Points, in no order, along strands that fork and pass close to each other.
In the rows, 100 means zero.
Points whose rows are less than 84.3 apart are linked; no others are. Some points are linked to none.
q_855: [ 86  65 146  88  76  94 105  82 115 129  79 109 101  74 118  89  96  68
  74  87 141  70  73  88 106  95]
q_458: [108 109  97  95 114  77  96  70 115  97 101  96  95  59 120 133 109 115
 112  77  91 124 151 116 119  74]
q_939: [103 104 105  98  78 117  87 131  84 117 101 110 129  97 102  86 111 123
 112 123 109 109  90 107 109 147]
q_487: [128  82 122 132  76 116 135  99  94 110 102  97 123  83 112  98 109  91
 123  84 104  97 118 148 112 142]
q_726: [102 110 117  76 101 141  78 128  98  76  60  91  91  88 121  78  95  82
  93  98 112  97  67  92 109 153]
q_350: [ 86  76  97 110  86 106 116 101  63  84 106 100  99 149  91  68 124  61
  93 139  96 125  77  67  91 119]
q_492: [100  72  71  93 127 113 128 135  79  59 116  72 103 148 102 121 101 116
 119 101 120 102 102  80  71 120]
q_813: [ 94  85 118  52  70 100  66 126  79  88 102 111 119 101 140 115 122 108
  89 139 133 111 107  92 125 135]
q_374: [ 99  83  77  85 119 122 105 124  56  49 116  95  99 150 101 105 117 107
 113 126  97 119  92  70  86 122]
q_279: [ 91  81 140 124 106  76 106  66 121 146 109 101  96 113  70  99  86  90
  79  98 111  77  47  91  91  59]
q_885: [ 94 123  85 133 109 123  93  95 107 118  99 103 125  47  93  76  96 142
 117  53  92  89 117 126 102 118]
q_755: [113 114  78  90 121  70  90  95 115  97 104  86  88  91 101 138 100 123
 104  93  81 125 132  99 109  64]
q_919: [ 76 109  74  62 104  89  76 135  98  86  93 102 115  94 103 107  85 126
  94  92 126 105 106  68  94  91]
q_468: [107 126  95 121  83  79  65 100  95 109  95 100 126  73 103  75 119 124
 110  93  76 131 125 110 121 110]
q_66: [103  83  87 130 106 117 134 101 110  90 122  92 126  83  92 110  77 110
 109  69 126  52 110 154  83 122]
q_607: [ 91  87 116  94  94  87 110  62 114 110  96 106 100  52 130 120 109  83
  98  79 111  99 137 121 115  73]
q_601: [106 112 120  89 128 101  77  70 122 128  89  97  66 120  75 124 100 105
  96 105  93 123  57  83 105  59]
q_208: [ 74  79 117 109  78  76 110  52 113 134 113 113 119  65 111 101 106  89
  93  87 120  99 126 121 105  73]
q_233: [ 95  90 137  41 103  99  72  93 115 118  73  97  88  88 131 122  93  99
  80 104 145 101  76  70 116  94]
q_916: [ 91  78 102  73  82 102 131  98  93  85  93 105  90  77 149  94 104  67
  89  95 122  90 143  84 107 110]
q_995: [135 101  92 138  91  87 120 128  80  77  99  81 109 124 101  83 111 100
 126 100  66 116 114 109  97 125]
q_101: [114  82 123  89  88 111  99 125  88  81  69  82 101 109 125  97 104  76
 105 104 119 108  78  97 105 144]
q_864: [102  89  79  95  72  65  80 125  72  77 124 114 120 110 125 107 128 112
 105 126  89 118 135  81 110  99]
q_912: [116  94  96 111 110 122 150  95  90 104 120 107  87 119 101 123  99  99
 121 111  85 107 123 121  91 111]
q_169: [ 94  78  81 109  69  58 109 126  83  82 107  97 118 111 120  81 114  84
  95 111 103 111 130  75 101 101]
q_700: [103 102 103  61 121  87  82  96 111  70  73  81  63  97 119 118 103  72
  90  89  94 115  97  66 102  65]
q_971: [ 97  92 105 100  85  54  78 102  97 135 124 107 123 129  84 114 114 130
 102 136 106 126  89  79 105  76]
q_163: [ 83 120  77  76 106 104  96 118  86  73  84 116  95  94 109  80  83 105
  98  95  90  97 119  71  90 100]
q_276: [104  70 111 119  90 106 133 105 110 100 104  88 120  84 104 113  96  88
 103  73 139  70 102 142  97 121]
q_324: [111 109  87  86  73  83  52 126  78  71 126 113 115 111 121 116 127 133
 101 126  83 120 125 102 129 109]
q_769: [131 121  80 120 117 104  97 125  88  59  85  81  91 121  97  81  97 112
 123  92  55 113 106  93  93 123]
q_98: [103  89 101  79 123 102 117  83 108  63  82  79  54  93 119 119  99  48
  90  77  92  91 107  79  95  59]
q_671: [104 106  92 114 122 119  94 117 116 119  89  87  98 103  64 111  91 124
 110  89 104 106  57 110  94 105]
q_267: [107 107  96 100 120  98 126  72 108  67  87  97  48  94 103 105  97  48
  93  73  62  90 116  92  94  50]
q_758: [ 84  85  84 104  77  82 108 116  71  73 101  99 101 134 106  70 116  67
  88 126  98 116 103  62  92 108]
q_576: [111  90 115  85  83 114 122  95  85  81  90 110 104  71 154  97 108  92
 113  98 108 101 152 106 116 138]
q_147: [ 77  74 120 114  65  85 126  67 114 139 108 111 109  86 101  82  99  66
  76  91 125  80 104 105 106  83]
q_543: [108  88  83 130  89  83 142 101  84 120 138 106 106 128  91 115 117 103
 115 128  85 119 129 112  94  97]
q_752: [106 100  88  82 122  76  92 101 116 113 110  82  90 106  95 151 101 122
 108 107 106 123 103  98  97  68]
q_993: [101 102 114 115  99 117 108 110 107  98  71 106  94  60  92  80  94  81
  93  66  99  60  81 110  97 101]
q_547: [102 127 107  60 117 167  85 114  87  71  76 117  76 105 120  85  88 109
 104 112  94  90  92  92 102 156]
q_363: [109 116 107  60 113  84  59 101 104  76  85  80  73 119 116 118 108  95
  89 115  94 129  90  68 113  78]
q_307: [101 102  98  76 103  70  68 101 110 131 124  98 104 120  86 143 110 144
 100 128 112 128 100  81 110  63]
q_474: [ 87  97 120 100 112  83 105  62 126 156 103 114  90 104  76 118  91 100
  94 111  99 100  75  94  97  55]
q_649: [ 89  92 101  91 109 140  98 111  56  69 104 113 102 146  88  84 119  83
 103 145  91 126  69  78  94 135]
q_386: [ 79 114  86 103 128 133 133  69 110 118 107 140  80  67  74 114  71 106
 101  87  88  57 105 130  80  79]
q_479: [116 124 119  68 121  85  47  81 122 113  92  84  57 129  89 120 101 119
  89 117  92 133  75  73 124  62]
q_287: [ 91  87  86 135  94  87 134 103  89 129 126 101 109 144  59 104 104  99
 108 126  91 117  86 106  80  90]
q_280: [114 107 101  82 122 165 116 109  80  74  86 116  85 121 110  91  98 118
 128 113  86  93 101  93  87 156]
q_441: [107 129  99 118  96 110 121  82  87 118 101 136  86  93  88  85 100  95
 114 115  43 116 121 113 104  95]
q_992: [124  83  96 155  78  73 128 122 100  99 108  67 128 119  83  86 102  82
 116  81  87 100 102 127  98 106]
q_200: [112  92 114 107 107 110  98 110 106 100  76  78  90 116  88 105 100  95
 105  89 109 109  61 102  96 109]
q_504: [ 88 128  89 135  89 105  79  98  97 112  96 101 137  48 105  59 105 125
 118  58  80 109 126 114 106 114]
q_936: [ 95 108 107  85  93 135  84 139  72  98 101 110 114 127  90  95 108 116
 106 137 109 116  66  94  96 148]
q_230: [115 104  97  98 123 151 139  94  78  91 107 119  77 129  96 108 100 114
 131 118  76 105 109 104  82 127]
q_778: [115 139 103 116  81  83  31 123  99 110 106  88 116 101  94  67 123 125
  89 126  68 125 103 111 135 117]
q_686: [ 96 148  76  75 117 128  85 102  96  73  76 123  77  88 105  69  79 115
 102  88  61  87 124  80  97 103]
q_320: [116  98 118 117  76 121 123 108  84  92  83 105 113  76 130  67 105  84
 120  92  89  94 124 121 113 152]
q_102: [124 121 110 116  91 125  85 121  92  87  73  92 116  72 134  61 104  99
 114  95  79  97 112 117 119 161]
q_165: [ 66 108  89  54 124 121 112  85 105 124 104 131  79  83  93 130  81 108
  97 110 108  99 105  87  87  72]
q_155: [113 113  96 112  86 106  64 148  92  91  82  71 134  92 118  64 109 111
 105 103 101 107  89 103 114 155]
q_858: [ 84 109  77 106 128 101 131  65 103  84 106 106  58 113  75 101  88  60
  86  90  61  98 104  88  83  43]
q_183: [114 127 103  98  75  89  26 123  90  86 122  98 110 111 105  95 132 136
  86 130  73 120 118 124 149 125]
q_318: [ 96  65 127 141  89  61 111  85 124 128 120  80 119 121  70  94  90  82
  74  90 131  62  51 109  85  75]
q_459: [ 99 103 126 117  74  64  54  85 114 133  91  90 135  77 105  75 114 124
 101  89 108 121  98  98 128 100]
q_862: [105  79  85 152  84  60 116 113 114 104 116  68 140 104  79  92  93  91
 102  73 112  85  98 132  89  89]
q_609: [ 91 102  96 119  89  57  96  96 108 105  81  99 101  92  91  71  93  74
  91  83  75  98 106  86  98  61]
q_369: [118 100  75 119 103 102 124  67 125  70 152  83  86  97  81 129  88  51
  68  94 136  47  87 128  68  66]
q_235: [ 99  70  99 145  83  59 110 100 127 113 121  76 141 100  74  98  91  86
  83  78 136  61  79 135  84  84]
q_710: [121 149  70 105 120 115  87 113  94  68  87 109  83 109  97  67  92 125
 119  96  36  98 132  89  94 110]
q_845: [121  87  86 121 118 115 142  78 115  65 138  77  84 119  89 127  87  61
  93  81 116  60  97 136  77  92]
q_334: [108 114  87 138 118 117 111  89 117 125 108 106 108  66  72 113  89 139
 121  71  88  89 107 147  99 105]
q_85: [ 67 104  70 107 130 106 134  64 110 102 118 114  69 106  59 108  75  73
  81  96  85  84  87 103  67  41]
q_657: [ 87  74 150  64  99  96  88  83 117 123  74 100  87  95 119 106  91  85
  76  96 141  83  52  67 103  87]
q_57: [ 88  77 108 121  84  63 109  98  99 142 115  99 123 135  78  88 103 101
  96 120 107 113  82  86  90  81]
q_978: [ 81  82  94  75  96  54  79 120 105 102  90  84 116 111 106 106  93 106
  85 100 133 106  93  58  93  73]
q_730: [ 97  88 118  86  85  57  61 100 116 117  89  86 125  85 117 105 107 123
  93  89 137 116 100  84 118  92]
q_27: [ 81 129  89  80 127 134 109  73 119 125  95 142  76  58  87 122  77 122
 104  89  87  86 111 112  99  75]
q_871: [ 79 112  91 105 129 142 142  69 107  98 109 132  64  87  69 106  74  82
  90  85  89  55  86 122  68  72]
q_711: [ 86  98 131  37  86 107  60 112 102 109  79  99 102  99 129 112 100 110
  80 122 151 106  80  80 119 121]
q_368: [ 87 130 108  67 102 121  63  98 113 117  74 115  83  86  91  88  89 105
  83 103 103 108  73  84 111  97]
q_626: [ 71  80 106  61  65  94  92 110  75 110 107 131 114 100 134  95 115  92
  84 139 134 105 113  68 101 112]
q_874: [102 123  79 128 129 117 101 100 121 135 101 106  93  84  51 114  83 138
 110  83  86  93  75 130  94  88]
q_679: [125  95  75 123 124 129 149  81 115  72 130  93  98 111  87 114  75 101
 113  80 107  39 113 148  68 112]

Follow the links from the first point to the second, and from the first to the third. Name the last point that the two ways share.
q_671 / q_649 / q_919 -> q_468
q_919 / q_885 / q_936 -> q_468
q_492 / q_916 / q_169 -> q_649
q_155 / q_324 / q_492 -> q_649

A fork is a point with three links. Follow the links from the first point to the second and name the forks in between, in order.
q_916 / q_66 -> q_320
q_155 / q_504 -> q_649 > q_468
q_66 / q_169 -> q_320 > q_649
q_769 / q_504 -> q_468
q_758 / q_845 -> q_649 > q_320
q_939 / q_468 -> q_649
q_459 / q_939 -> q_468 > q_649

A fork is a point with three links, a tip a point with one. Leave the first point through the second and follow the links. Name the first fork or tip that comes.
q_183 / q_324 -> q_649
q_208 / q_147 -> q_626
q_543 / q_912 -> q_468
q_845 / q_679 -> q_320
